Each row is a point on a tangle of strands that fork and nearly touch. The rows are in no order.
(in the rows, 100 means zero)
Two points are linked if the straight distance between their rows is under 86.5. Some points are linked to none.
q391: 123,111,69,116,103,103,149,133,76,117,124,125,110,81,69,105,104,125,64,64,84,37,95,106,117,72,115,78,93,84,116,126,123,98,125,94,81,85,106,86,85,64,124,101,89,128,96,101,100,117,91
q892: 124,125,120,123,94,82,121,128,101,96,109,113,88,65,81,115,100,127,96,74,84,90,84,109,122,93,86,100,96,89,113,113,100,78,106,104,98,90,81,100,88,85,126,107,101,124,119,105,109,113,116
q270: 73,69,73,76,110,121,53,72,100,109,66,62,113,148,118,67,101,50,110,127,126,90,112,89,68,81,108,68,126,122,79,95,92,137,89,84,112,118,145,99,114,105,88,72,91,55,80,82,83,106,75
q903: 121,62,111,64,101,134,73,100,128,103,93,85,121,145,88,96,129,91,89,131,98,51,120,84,90,135,96,106,107,92,103,76,109,109,120,101,71,94,107,81,97,99,100,71,92,103,53,97,90,133,104
q37: 116,74,151,76,90,108,64,78,172,76,88,95,89,128,123,102,125,94,106,159,110,126,121,72,82,160,80,127,91,102,81,64,96,87,99,104,75,104,80,105,112,137,93,75,110,84,78,104,113,117,122
q251: 116,84,118,98,134,86,116,92,120,88,122,107,86,114,102,132,120,105,52,118,139,114,119,97,129,112,108,81,83,78,86,97,90,95,103,112,71,75,102,96,109,80,139,117,92,113,95,77,100,123,121
q152: 86,102,64,117,131,101,122,105,71,100,110,116,94,87,87,100,79,100,99,70,116,109,93,110,112,67,125,79,106,94,99,135,104,113,97,111,114,95,113,99,100,74,92,135,110,107,118,96,102,70,87
q320: 124,114,99,100,72,118,146,145,126,119,109,127,118,69,58,80,76,139,106,78,72,59,83,87,105,112,115,130,101,106,106,129,118,72,124,95,97,114,56,83,92,93,65,101,123,134,104,134,114,85,97
q186: 99,79,93,85,156,98,135,80,130,100,131,126,95,120,94,117,103,110,50,113,154,125,130,94,122,112,130,88,78,78,73,116,92,98,107,123,79,85,94,86,110,75,102,137,107,124,94,87,103,87,108
q959: 87,109,90,138,121,97,49,112,98,95,89,73,87,78,98,84,67,47,151,59,106,136,64,112,116,57,87,90,144,114,113,126,92,122,85,102,141,131,139,100,84,79,92,123,87,71,136,71,107,91,73
q590: 88,99,112,99,69,78,71,68,91,89,72,80,80,119,145,115,125,82,87,150,89,127,111,88,68,113,72,92,84,117,94,46,91,110,65,83,87,84,108,138,118,144,133,64,87,63,96,92,95,133,109
q471: 83,78,59,77,104,112,104,73,68,116,100,94,119,131,111,93,118,91,72,118,117,78,125,103,83,85,125,75,95,101,88,88,103,126,105,88,94,85,132,95,110,101,104,89,88,89,69,93,78,106,90
q99: 106,89,85,85,116,124,130,113,112,112,118,121,116,106,71,88,87,117,98,91,113,80,104,92,103,110,127,118,104,97,94,128,108,98,117,115,97,108,81,85,98,85,66,120,120,124,92,111,105,68,93
q492: 96,99,97,101,132,89,138,87,110,95,123,126,90,98,94,118,98,121,69,98,131,127,115,99,116,103,123,91,82,86,81,117,93,96,101,116,91,86,86,94,109,85,102,133,113,119,106,100,106,80,114
q120: 124,85,109,100,140,95,131,110,116,99,131,119,93,108,79,134,123,116,47,101,127,86,113,101,142,105,110,77,86,69,100,114,97,92,119,113,67,75,101,88,96,57,145,118,92,131,95,80,100,127,114
q244: 91,117,132,112,89,90,67,102,111,85,90,90,82,71,104,92,67,95,154,82,91,153,82,97,96,105,85,124,113,122,104,99,87,86,79,107,133,125,78,104,101,115,69,116,117,97,126,107,116,68,105
q459: 97,123,105,101,44,70,123,83,76,98,87,105,95,88,124,107,126,133,90,124,54,95,104,108,78,114,72,107,62,107,110,65,96,89,91,70,93,84,82,128,106,147,127,64,93,94,99,131,81,114,125
q50: 52,107,64,100,81,99,76,71,43,111,69,73,100,101,127,76,89,71,130,104,86,116,90,108,66,61,105,87,113,126,96,94,92,130,78,75,138,113,134,113,108,122,83,83,98,61,111,106,83,77,86
q777: 121,102,120,112,116,130,48,140,135,106,89,74,108,97,69,88,83,61,149,66,90,84,69,100,123,104,82,128,150,96,123,116,110,97,106,120,116,130,107,82,72,80,80,112,94,102,104,78,107,114,79
q252: 128,124,119,130,118,96,135,153,131,100,122,123,86,59,54,111,79,126,95,60,92,92,76,104,141,93,99,109,108,81,108,147,113,69,108,120,101,106,66,93,84,63,111,125,113,146,125,99,126,95,107
q76: 94,99,129,125,104,55,98,79,89,74,101,93,69,99,144,144,120,96,63,127,124,153,106,103,114,91,84,71,70,96,93,68,80,95,72,97,73,65,112,129,122,108,168,98,80,82,125,73,105,136,119
q678: 108,97,113,107,120,101,87,109,107,92,104,91,92,99,86,107,93,91,105,91,113,107,94,98,113,101,99,99,112,96,101,113,97,101,99,114,104,102,100,93,97,85,98,121,105,108,108,91,106,97,102
q721: 121,102,110,103,103,112,97,124,103,102,102,93,104,99,79,102,102,103,106,82,87,72,92,97,111,108,97,107,114,91,113,110,109,94,113,107,98,104,92,89,88,86,102,105,101,115,95,102,102,111,102
q246: 87,93,32,69,113,131,134,98,53,134,110,114,145,123,95,83,112,107,71,86,105,43,121,114,86,66,143,74,98,97,100,112,118,126,121,96,96,86,129,80,94,82,87,93,94,106,66,104,81,94,71
q584: 105,94,93,114,109,69,135,88,71,92,120,115,92,99,107,137,132,119,40,108,115,101,116,111,126,86,104,63,67,80,104,86,92,102,104,93,67,62,119,109,109,82,164,99,79,106,102,83,87,133,119
q598: 119,109,154,106,112,73,115,102,140,76,110,109,83,90,110,135,114,124,80,110,108,128,104,101,127,123,79,106,78,85,86,93,84,71,97,113,84,84,67,109,102,102,136,107,104,116,111,102,107,115,133
q271: 84,76,34,60,131,137,132,87,80,134,113,118,145,138,94,81,108,108,62,102,132,61,131,105,85,83,152,78,96,91,91,110,109,124,123,106,86,91,125,81,100,79,74,104,97,109,59,100,85,82,71
q147: 112,116,83,108,79,136,104,152,105,119,97,98,123,75,62,64,73,102,145,55,64,51,69,104,106,93,110,136,139,109,128,124,130,93,116,103,120,133,85,82,75,85,55,94,104,111,105,107,104,86,69
q616: 94,92,96,113,105,100,49,98,76,101,75,59,95,112,109,98,102,50,115,99,96,94,88,101,92,78,81,78,126,107,113,92,94,121,91,86,111,108,148,106,93,98,119,87,77,66,103,73,91,134,86
q674: 89,99,80,125,121,105,57,111,78,100,89,70,99,96,97,90,86,45,132,69,105,100,72,115,112,58,95,77,141,101,115,119,99,129,94,96,126,123,154,95,84,75,104,111,79,70,117,68,92,114,68
q786: 86,113,66,124,106,118,70,123,70,111,95,77,113,83,86,81,81,63,143,52,79,74,61,121,112,58,97,100,146,103,123,121,118,128,100,96,129,124,140,86,71,77,93,100,81,74,110,81,90,101,61
q978: 120,82,91,79,115,108,132,96,109,109,122,116,115,123,87,113,128,122,50,109,113,65,125,96,109,119,114,92,82,82,95,98,102,99,122,104,68,82,96,85,101,84,118,102,93,121,69,99,83,120,108
q898: 79,131,100,141,75,59,92,96,37,94,87,84,73,67,118,118,102,94,111,86,72,124,76,118,99,66,74,84,87,107,127,85,85,99,77,81,117,88,120,127,95,113,133,92,85,81,134,100,103,109,108
q336: 85,69,111,68,89,115,131,73,140,102,119,132,113,115,111,81,95,125,109,145,122,115,127,88,80,149,121,136,73,96,75,97,98,85,121,101,90,114,58,91,116,122,44,102,125,106,86,132,108,47,105
q960: 80,79,115,87,118,101,93,53,138,82,106,105,87,118,137,87,88,92,102,143,147,159,125,81,80,121,120,103,89,109,60,95,86,107,86,111,103,111,90,100,129,126,60,116,117,85,105,103,112,63,102
q955: 110,83,117,68,52,99,125,85,131,98,104,123,119,111,111,96,128,140,93,146,78,79,124,92,82,150,86,130,69,100,95,72,106,82,122,79,76,99,61,106,106,138,92,60,109,103,73,139,85,105,119
q442: 91,80,92,66,67,103,142,69,116,104,114,133,123,112,117,92,116,138,82,141,99,91,137,97,78,138,114,126,63,98,82,78,101,94,123,82,80,101,70,99,115,133,80,78,110,102,74,132,84,81,113
q309: 108,75,117,79,118,121,85,94,137,92,102,94,102,121,94,92,98,92,110,118,121,104,109,83,98,130,103,113,110,100,88,102,98,98,107,112,93,110,89,86,105,102,74,110,111,106,89,103,106,91,105
q762: 115,120,108,103,65,113,121,137,114,112,102,111,109,68,70,82,77,129,133,75,68,77,80,94,101,113,104,134,110,112,117,119,113,73,114,97,115,120,61,91,91,103,66,103,123,119,111,128,111,77,97
q268: 63,101,78,101,94,104,75,78,73,103,76,83,101,98,116,69,73,72,144,95,104,135,88,101,78,77,109,100,121,126,92,107,90,124,81,88,141,122,117,104,112,116,61,105,112,70,114,105,94,61,84
q454: 100,101,120,128,108,56,122,92,75,79,110,105,75,90,124,144,122,109,57,111,115,132,104,112,132,79,87,69,65,89,105,82,84,93,88,97,74,64,115,119,111,89,171,102,82,98,124,79,101,134,122
q681: 81,101,114,105,141,93,82,81,122,79,103,99,73,99,114,86,63,79,122,97,144,176,100,93,106,91,111,89,112,120,67,125,80,106,76,123,125,119,92,101,117,96,61,146,118,94,130,90,124,53,96
q456: 130,100,101,81,76,142,93,146,106,126,95,92,136,106,68,75,101,101,124,79,60,11,85,100,98,109,96,127,128,102,126,105,134,98,129,98,100,119,91,72,76,88,75,67,93,116,72,109,97,118,79
q842: 104,99,123,113,93,71,82,89,88,83,91,84,79,112,126,132,127,89,73,127,100,116,106,100,103,101,76,79,83,95,107,66,88,101,82,92,76,74,119,123,107,112,159,84,77,84,104,80,100,147,116
q880: 84,102,109,98,72,105,61,97,88,103,73,76,96,93,109,80,86,81,148,100,80,115,83,97,78,103,85,119,118,121,109,87,95,104,89,86,128,123,100,106,99,122,73,90,109,81,109,110,96,85,99
q911: 95,98,115,109,144,103,82,99,125,84,108,95,81,98,93,94,70,81,121,87,134,149,92,98,119,92,106,96,119,108,85,130,88,104,86,127,118,113,95,98,105,81,75,145,115,108,124,84,120,69,98
q672: 77,112,35,103,110,124,128,118,56,121,103,113,123,89,80,76,76,100,114,60,99,67,87,116,96,56,136,94,118,104,108,137,120,122,107,101,120,106,121,93,89,81,70,112,107,99,102,105,94,67,66
q970: 135,123,179,110,102,68,99,121,155,75,102,102,79,79,103,140,111,127,102,101,93,133,87,109,133,124,59,116,85,82,96,90,83,53,98,117,88,87,63,114,96,103,143,101,103,121,115,103,121,128,135
q101: 122,130,111,149,103,93,90,152,106,101,111,98,87,50,68,106,79,91,133,42,77,100,65,112,136,84,85,116,126,85,130,124,116,73,101,115,118,114,92,99,73,68,110,114,94,115,131,85,121,105,91
q90: 77,128,84,130,70,75,75,92,30,109,79,69,86,77,116,103,101,79,125,87,55,105,74,120,85,66,75,88,102,112,132,84,93,110,80,72,127,100,132,122,89,116,121,80,82,73,126,100,91,110,93
q559: 88,101,142,96,85,76,86,69,128,67,92,98,74,97,142,109,99,103,111,134,106,166,107,86,81,124,83,112,83,116,73,70,82,89,74,106,102,100,73,115,122,142,93,98,112,79,114,106,115,86,120
q801: 105,95,68,101,98,86,135,93,56,106,119,112,108,108,102,123,134,120,44,105,99,65,118,112,111,81,109,62,74,83,110,92,101,113,113,85,72,66,125,99,100,85,148,89,77,110,84,92,80,134,104
q943: 118,133,171,117,90,61,101,113,140,71,100,104,78,65,109,127,95,132,120,92,87,148,85,111,118,117,64,119,85,98,98,91,79,57,85,113,108,93,53,116,102,112,121,107,108,117,128,111,123,103,132
q775: 120,106,126,118,110,112,24,129,121,104,76,60,102,98,87,94,90,46,153,70,80,92,70,102,112,99,67,116,151,97,125,96,102,100,105,105,117,129,130,93,72,93,103,96,82,82,108,69,107,132,82
q967: 116,103,137,122,118,98,19,116,128,94,73,59,88,105,101,101,88,38,140,84,104,117,79,96,109,95,62,98,141,103,114,95,85,101,89,101,113,121,135,106,85,94,116,99,83,78,118,61,111,134,87
q15: 62,113,63,110,77,93,80,85,29,114,81,68,100,95,117,87,103,70,118,94,73,94,82,116,78,56,92,80,108,113,114,95,98,128,85,73,130,98,145,114,98,111,112,78,83,67,108,96,83,103,88
q863: 102,91,135,83,69,110,97,99,133,94,99,105,103,101,101,86,93,120,136,123,91,111,100,89,88,143,95,140,96,108,95,90,97,79,107,98,103,118,59,97,105,126,65,94,123,107,97,131,109,73,111
q287: 93,91,91,82,80,99,138,81,98,108,112,128,112,101,104,91,103,135,94,116,100,100,120,93,82,122,120,116,77,102,85,98,100,95,112,91,94,101,74,99,114,118,77,101,117,108,87,132,92,70,107
q406: 90,76,55,61,123,121,142,73,90,124,122,129,133,133,100,101,121,120,42,113,130,71,146,103,87,105,147,79,76,85,84,98,104,113,123,99,76,81,114,82,107,86,95,101,94,116,59,98,81,95,89
q764: 117,105,118,116,136,128,59,140,147,95,104,77,97,93,65,86,66,60,144,59,109,113,66,100,135,99,84,125,151,101,112,139,111,99,99,131,124,136,101,89,75,67,68,134,104,112,119,69,119,92,77
q594: 111,100,132,108,80,77,56,93,100,89,71,73,82,121,128,129,128,79,87,135,85,112,104,92,87,115,60,93,90,100,110,50,88,98,79,89,79,81,118,134,105,131,153,66,81,73,95,85,101,157,114
q742: 95,104,133,105,93,99,50,103,116,88,79,78,88,96,109,91,82,76,144,98,96,134,87,91,87,114,80,116,122,116,100,92,85,97,84,101,124,118,95,104,98,116,82,103,110,87,113,100,110,96,102
q446: 119,98,79,70,69,123,133,119,89,129,105,116,136,112,86,81,114,127,86,98,66,15,110,98,83,105,109,107,91,103,112,97,123,104,131,82,86,98,92,80,91,99,90,65,95,123,65,128,90,114,95
q838: 114,135,130,139,97,82,81,134,105,96,97,95,82,53,83,111,79,97,143,57,76,124,69,113,124,88,73,117,118,95,124,110,99,73,89,110,126,112,86,106,81,90,107,116,103,112,135,93,120,100,105
q326: 102,103,95,126,101,98,50,118,68,108,84,64,99,97,97,102,106,55,124,75,77,76,76,112,108,72,74,88,128,91,129,92,106,115,102,90,111,109,146,97,76,89,126,85,70,77,106,74,90,139,81
q441: 99,81,67,81,129,104,139,76,92,109,127,127,113,124,100,119,125,117,35,110,133,85,137,101,106,104,134,72,75,79,87,97,99,107,116,104,71,74,117,89,108,82,122,112,85,113,73,86,82,114,104
q145: 89,118,105,126,110,81,90,104,86,85,104,101,78,68,99,105,77,92,127,71,106,144,82,109,114,79,95,97,109,105,104,115,91,96,81,108,123,106,97,104,102,91,96,131,108,100,134,94,114,77,102
q872: 119,96,142,113,131,97,62,111,123,86,95,79,78,101,97,111,93,71,113,96,119,127,90,94,120,102,83,95,118,95,102,104,88,96,95,117,104,103,107,97,98,88,114,117,97,103,113,73,115,118,107
q971: 89,87,56,104,132,109,108,101,63,105,110,100,109,111,90,107,104,85,81,84,126,82,103,110,111,63,123,63,108,89,104,121,107,122,107,104,96,88,137,88,97,67,114,118,89,97,96,82,92,106,83
q660: 132,122,82,102,85,112,161,151,118,127,115,136,117,64,54,89,80,145,77,68,72,38,79,94,108,95,115,111,99,96,108,135,126,76,131,93,88,102,69,80,88,79,89,101,110,141,99,130,113,105,96
q539: 82,122,98,115,63,61,124,74,61,87,95,105,82,84,134,117,116,124,87,113,78,125,99,108,85,96,83,95,65,107,101,74,88,95,78,80,100,77,94,128,114,135,129,86,93,89,114,118,88,98,120
q510: 117,104,139,99,96,68,137,84,138,74,116,124,91,97,122,133,132,141,54,123,106,124,115,103,120,132,83,107,55,85,82,83,87,77,100,98,69,75,64,114,110,116,147,95,96,105,99,106,89,123,135
q142: 87,100,64,106,114,138,83,126,95,110,95,86,121,97,77,70,70,71,139,58,94,72,67,111,110,71,109,110,150,108,114,131,121,124,102,110,129,132,122,85,80,73,63,113,98,85,102,86,92,82,60
q85: 108,97,120,78,55,112,56,110,96,110,69,77,112,115,100,90,121,91,126,123,52,59,99,96,72,124,70,123,109,110,124,60,109,97,104,80,98,111,102,104,88,129,101,49,96,89,74,115,90,126,106
q345: 127,100,112,96,90,126,76,135,107,111,91,85,117,104,73,93,105,94,122,80,71,42,85,98,106,114,87,120,126,95,124,100,117,91,117,103,98,114,96,81,80,92,95,86,96,111,84,103,97,124,94
q284: 98,106,147,94,65,79,76,80,127,75,78,93,81,99,141,114,111,105,115,138,86,147,104,89,74,135,66,123,80,115,89,54,85,80,74,99,95,98,73,124,117,151,105,77,107,75,103,113,106,109,123
q238: 102,129,147,118,82,72,84,107,113,81,90,96,77,65,114,111,86,113,139,88,82,147,83,104,101,113,73,120,96,110,104,87,80,73,78,107,122,105,68,111,101,122,97,107,113,103,131,114,117,88,121
q740: 94,114,117,97,46,76,89,81,80,93,73,87,90,97,128,112,121,110,106,134,59,110,99,101,70,117,63,113,76,113,108,51,93,93,80,78,98,90,89,132,106,151,123,60,94,83,97,119,87,117,119
q724: 134,139,114,136,84,103,105,162,114,114,104,103,100,50,58,98,81,114,130,49,61,68,63,105,124,97,86,126,127,92,129,122,123,68,113,103,112,120,76,92,73,81,99,100,101,122,120,104,116,111,94
q482: 87,88,52,83,96,99,120,70,51,114,111,102,120,128,114,109,132,106,48,118,107,73,131,109,87,86,122,66,80,94,97,84,104,120,108,87,81,71,132,98,107,100,128,81,79,97,70,93,75,121,97
q727: 97,136,131,143,99,72,73,120,99,82,99,96,70,47,96,108,70,90,148,56,88,161,69,114,120,78,77,108,116,106,113,111,86,81,76,111,135,112,85,111,88,93,101,126,103,105,149,90,128,82,107
q82: 81,86,84,95,101,109,46,82,85,105,61,55,106,133,117,80,104,42,113,113,109,96,98,94,74,74,91,69,129,117,97,91,88,132,84,79,113,111,149,108,103,106,107,73,86,56,91,77,84,121,79
q612: 99,110,116,86,40,94,66,98,84,105,64,77,100,107,113,98,120,98,119,129,45,82,99,100,68,125,61,120,90,112,122,48,102,91,92,77,100,100,98,122,93,144,114,45,94,83,85,118,87,124,113
q260: 101,107,98,96,98,89,142,96,100,98,112,129,98,87,96,106,97,138,83,96,103,106,111,99,103,108,115,104,79,100,91,107,93,91,106,98,96,93,74,101,108,103,97,115,113,117,105,121,98,79,112
q172: 135,113,82,111,103,102,164,147,112,121,125,136,109,72,57,109,96,139,56,68,85,40,87,99,121,86,113,89,90,83,108,137,121,83,131,98,77,87,83,82,87,61,119,109,100,140,98,113,109,118,99
q210: 112,111,80,90,66,97,120,108,61,119,99,102,118,104,97,100,129,120,78,99,61,33,107,107,87,93,90,90,89,99,115,83,114,110,116,77,88,87,109,97,91,104,124,67,82,111,76,117,81,129,102
q368: 107,71,95,83,154,107,104,81,124,95,118,100,96,133,100,111,110,91,55,122,152,106,127,92,117,111,122,75,94,85,79,106,92,108,105,118,75,86,115,85,110,76,111,124,94,107,85,73,97,109,106
q157: 72,71,53,77,109,120,76,67,73,117,84,73,119,149,117,80,111,65,87,123,122,81,119,103,74,70,121,62,110,110,80,91,98,137,96,85,103,96,150,98,114,101,101,78,83,68,74,87,79,110,79
q23: 103,69,107,59,67,122,58,92,108,108,71,82,115,138,106,86,123,87,115,141,75,62,113,88,70,130,82,118,106,106,105,59,112,109,111,85,88,107,105,96,97,124,95,47,99,86,58,110,94,119,104
q544: 123,96,89,77,74,138,127,137,106,129,104,111,136,104,70,71,95,119,108,89,69,20,93,95,92,111,113,121,111,104,116,112,126,94,132,94,92,112,78,73,87,91,67,75,105,124,75,124,100,102,87
q373: 102,88,56,92,150,118,142,113,94,115,123,125,114,108,69,104,95,107,63,75,133,73,107,104,121,78,143,78,98,79,99,140,112,110,117,120,86,88,113,83,92,54,97,132,104,128,89,88,101,86,81
q907: 132,111,106,108,117,107,142,137,129,110,124,122,101,80,58,111,91,131,75,74,98,71,91,94,130,106,107,104,99,81,101,138,112,77,118,113,87,99,71,89,87,69,108,118,111,142,105,105,114,100,107
q593: 70,111,105,108,109,86,94,77,100,84,98,107,79,81,118,83,63,97,135,95,119,174,93,98,94,89,113,105,106,125,75,113,83,102,74,114,133,116,84,105,118,113,57,134,123,92,132,112,117,44,101
q834: 74,86,91,82,88,91,129,40,106,91,111,127,101,110,140,99,110,119,75,144,123,140,138,93,75,123,121,106,67,99,69,74,95,103,94,96,92,92,86,108,129,136,84,97,107,81,91,116,88,72,113
q280: 99,113,32,89,98,118,155,117,50,135,113,130,130,95,85,83,100,127,70,67,86,33,106,113,89,58,136,78,96,100,109,124,123,113,123,87,96,86,120,85,90,77,94,93,94,115,83,112,93,95,72
q178: 106,105,141,98,81,73,90,83,123,74,91,95,83,104,134,125,120,109,86,131,93,134,106,91,93,127,70,108,76,100,91,63,87,84,81,98,83,84,85,122,112,134,132,84,98,86,102,105,102,122,128
q879: 114,91,76,98,142,100,152,110,103,109,133,130,105,105,71,123,107,123,46,85,130,77,117,102,129,89,131,79,82,73,95,130,103,98,119,115,74,77,100,86,96,56,123,128,102,133,92,89,100,101,100
q137: 109,107,99,114,130,129,93,138,131,100,112,97,102,83,59,84,64,86,130,60,111,105,73,99,129,96,107,121,135,102,109,145,116,95,100,132,120,125,86,87,82,69,59,136,116,122,117,84,119,71,81
q485: 81,95,133,94,100,89,81,61,130,74,97,96,79,105,138,89,82,93,119,133,124,169,113,83,80,119,99,109,94,120,68,87,81,100,75,106,111,113,80,108,128,133,67,109,115,83,116,107,118,68,111
q930: 106,104,85,101,130,113,143,124,120,106,120,128,104,88,61,95,74,122,88,75,118,95,95,94,120,97,129,111,101,92,92,145,109,87,110,123,98,106,76,92,97,71,69,135,128,136,108,104,115,61,93
q156: 106,109,99,116,139,112,118,133,127,96,120,116,90,79,59,97,66,103,108,63,118,117,80,100,134,91,112,109,117,93,100,155,110,88,97,131,114,111,79,93,90,64,77,144,121,134,121,88,126,65,94
q507: 68,93,75,103,101,86,85,58,62,98,85,82,88,122,135,103,109,75,80,128,126,130,113,100,81,77,112,60,94,110,80,87,85,128,78,86,101,87,137,119,124,112,118,95,82,65,106,83,90,105,92
q313: 120,93,148,106,123,100,28,107,139,83,76,67,80,116,109,108,98,54,123,108,117,123,94,83,101,112,71,96,128,105,97,90,81,95,87,108,99,109,118,105,96,105,111,101,93,85,107,69,115,135,100
q694: 98,91,84,85,78,91,102,72,74,99,96,95,103,123,120,113,137,105,62,134,89,82,125,101,86,108,92,87,77,100,99,62,101,114,97,84,78,72,114,112,108,122,136,68,79,91,70,103,76,134,111
q792: 71,106,64,115,115,107,105,93,62,101,94,102,103,91,100,85,75,91,118,77,112,117,91,113,96,65,126,86,113,109,96,124,98,122,92,101,127,103,121,99,105,90,78,124,110,89,113,103,95,64,82
q198: 84,112,88,98,64,102,91,102,64,114,83,91,106,86,102,80,92,100,137,92,70,86,86,106,77,92,96,117,109,117,115,94,104,105,97,83,127,115,99,102,97,119,74,86,110,91,101,122,91,80,96
q946: 80,79,94,74,110,103,137,44,132,93,125,133,106,119,128,102,107,124,64,145,141,134,149,90,85,132,133,111,62,87,65,85,94,98,106,104,82,95,82,96,126,124,75,108,111,96,83,108,93,74,113
q173: 98,75,94,74,108,127,108,99,114,112,107,109,119,122,86,79,93,107,108,113,114,82,111,88,90,121,122,118,103,98,91,109,104,105,115,106,99,111,86,86,104,99,59,106,116,111,79,111,99,73,94
q715: 75,104,75,120,125,101,74,98,83,95,92,85,94,91,104,83,69,64,132,71,121,134,75,107,106,62,109,80,132,113,99,129,91,127,85,102,134,117,133,104,101,81,79,131,101,78,124,82,100,74,77
q17: 109,107,93,114,88,105,61,120,60,113,86,66,110,104,95,104,121,72,109,85,61,46,83,114,101,78,73,87,119,90,135,85,114,113,108,89,100,97,139,95,73,91,132,66,67,87,87,83,85,148,87
q920: 65,98,83,101,111,108,86,79,96,96,88,98,99,97,107,69,58,81,145,92,123,152,89,102,88,85,123,107,117,126,82,122,91,117,84,105,140,126,103,102,114,108,38,131,123,86,119,111,105,38,83
q460: 99,101,117,83,49,85,120,82,110,92,93,113,104,102,121,103,127,133,93,137,73,99,114,96,79,135,83,124,67,105,95,65,97,85,102,82,87,97,70,115,110,144,105,68,104,94,86,134,86,101,121
q22: 118,101,97,86,69,101,128,110,96,113,103,115,118,101,89,99,119,134,83,104,74,51,110,98,89,116,97,105,84,97,108,94,107,95,122,87,84,93,85,94,97,107,107,80,97,115,79,124,88,113,110
q519: 107,108,56,103,103,117,131,125,65,121,114,115,120,95,77,91,96,113,85,66,89,40,95,108,105,72,125,88,108,94,115,126,123,111,119,101,97,91,112,82,87,74,95,102,97,114,88,102,94,101,78
q555: 111,65,99,61,81,122,68,83,114,101,87,86,118,148,108,95,138,91,83,150,93,62,129,89,74,133,89,104,96,100,98,56,111,112,111,87,73,92,109,97,104,121,110,52,92,88,50,99,87,137,107
q837: 115,100,145,97,90,65,108,79,138,68,103,108,88,105,135,137,137,121,60,140,102,134,114,99,108,134,70,105,60,88,88,63,90,78,86,102,67,70,73,123,115,131,156,84,91,92,97,96,95,138,137
q378: 83,126,91,128,73,60,115,85,38,95,92,95,80,80,123,122,114,111,85,102,74,112,91,118,93,77,81,79,71,105,119,77,88,99,82,76,100,73,114,132,104,118,141,83,84,86,120,106,91,116,114
q810: 95,78,107,75,120,115,133,87,146,106,126,128,107,110,91,85,83,128,100,121,134,124,119,84,103,141,125,132,76,93,73,122,99,87,116,119,90,116,58,87,111,101,46,126,130,125,96,120,117,47,103
q726: 93,112,94,100,68,109,108,115,89,110,94,105,109,78,85,76,79,116,140,82,77,90,83,100,88,106,108,129,110,116,113,109,108,89,103,93,124,122,74,95,96,110,62,97,120,105,110,129,102,64,95
q24: 91,101,52,111,145,116,135,117,79,107,121,123,105,93,69,99,78,99,85,64,131,93,94,110,124,62,136,79,109,86,102,152,115,110,106,120,103,95,119,92,93,53,90,140,110,116,109,84,105,70,73
q130: 130,93,108,93,109,112,110,118,109,104,112,104,111,114,77,113,120,112,75,97,99,56,106,95,115,114,99,95,101,82,109,104,108,96,121,105,76,88,95,84,92,83,116,98,94,122,81,96,93,128,111
q199: 107,108,86,92,65,106,80,112,55,118,85,77,116,109,96,94,128,89,100,101,52,36,97,105,84,89,76,93,105,100,127,77,118,113,108,81,98,92,123,98,83,104,120,58,78,94,78,103,81,139,96
q997: 85,114,102,114,110,83,110,91,88,85,107,116,83,73,106,96,73,110,116,84,111,152,93,104,104,88,110,103,98,110,90,115,91,98,81,112,123,105,83,107,108,100,78,136,120,103,128,111,112,53,106
q618: 91,101,131,108,95,74,58,72,107,73,76,78,67,112,146,108,99,71,103,128,117,156,105,85,79,103,82,85,98,120,81,76,76,106,64,95,104,98,106,125,121,129,112,94,92,66,119,83,112,112,105
q6: 79,89,94,87,79,93,104,56,90,91,94,102,97,112,136,97,109,103,92,140,107,125,125,93,73,113,106,104,81,107,77,71,93,107,91,88,102,95,98,111,124,134,91,87,106,80,92,115,88,85,109
q610: 85,78,98,77,131,111,135,65,141,102,124,130,102,119,106,94,92,117,78,127,147,136,136,85,96,133,134,115,73,88,62,109,96,98,109,121,88,105,78,89,116,101,56,129,121,112,92,110,108,55,105
q554: 77,93,98,98,80,81,87,55,88,87,81,90,83,116,149,105,113,89,84,144,107,141,119,90,67,107,94,91,81,113,80,60,91,112,69,87,97,90,107,125,129,141,113,78,94,64,98,98,93,107,109
q947: 121,67,119,74,115,124,80,93,138,94,103,92,105,136,93,103,118,95,88,130,115,83,121,79,99,140,97,107,102,91,93,90,102,102,113,109,76,100,98,85,102,98,95,94,101,106,68,96,97,117,110
q358: 94,98,110,120,155,88,103,106,111,80,121,111,70,86,89,109,72,84,99,79,144,159,91,108,135,74,109,83,109,95,87,139,92,99,86,132,111,100,100,103,105,61,100,152,112,120,133,74,129,74,101

Follow the links from the first point to the second, and from the first to the third. Name the last point that the two ways share.
q152; q898; q99 | q459
q898; q251; q872 | q459
q99; q22; q660 | q721
q544; q85; q970 | q721
q101; q358; q156 | q593
q598; q252; q678 | q172
q880; q252; q721 | q172

A fork is a point with three links, a tip a point with one. Leave the first point through the second and follow the links. Name the first fork or tip that comes.
q946; q834 | q721
q726; q198 | q960
q137; q156 | q459
q544; q446 | q336
q460; q955 | q142
q598; q970 | q172

A fork is a point with three links. Follow the links from the first point to the second and name the forks in between, in order.
q519; q872 | q721
q715; q997 | q459 > q593
q120; q85 | q459
q970; q406 | q172
q358; q378 | q593
q460; q544 | q459 > q721
q345; q742 | q721 > q172
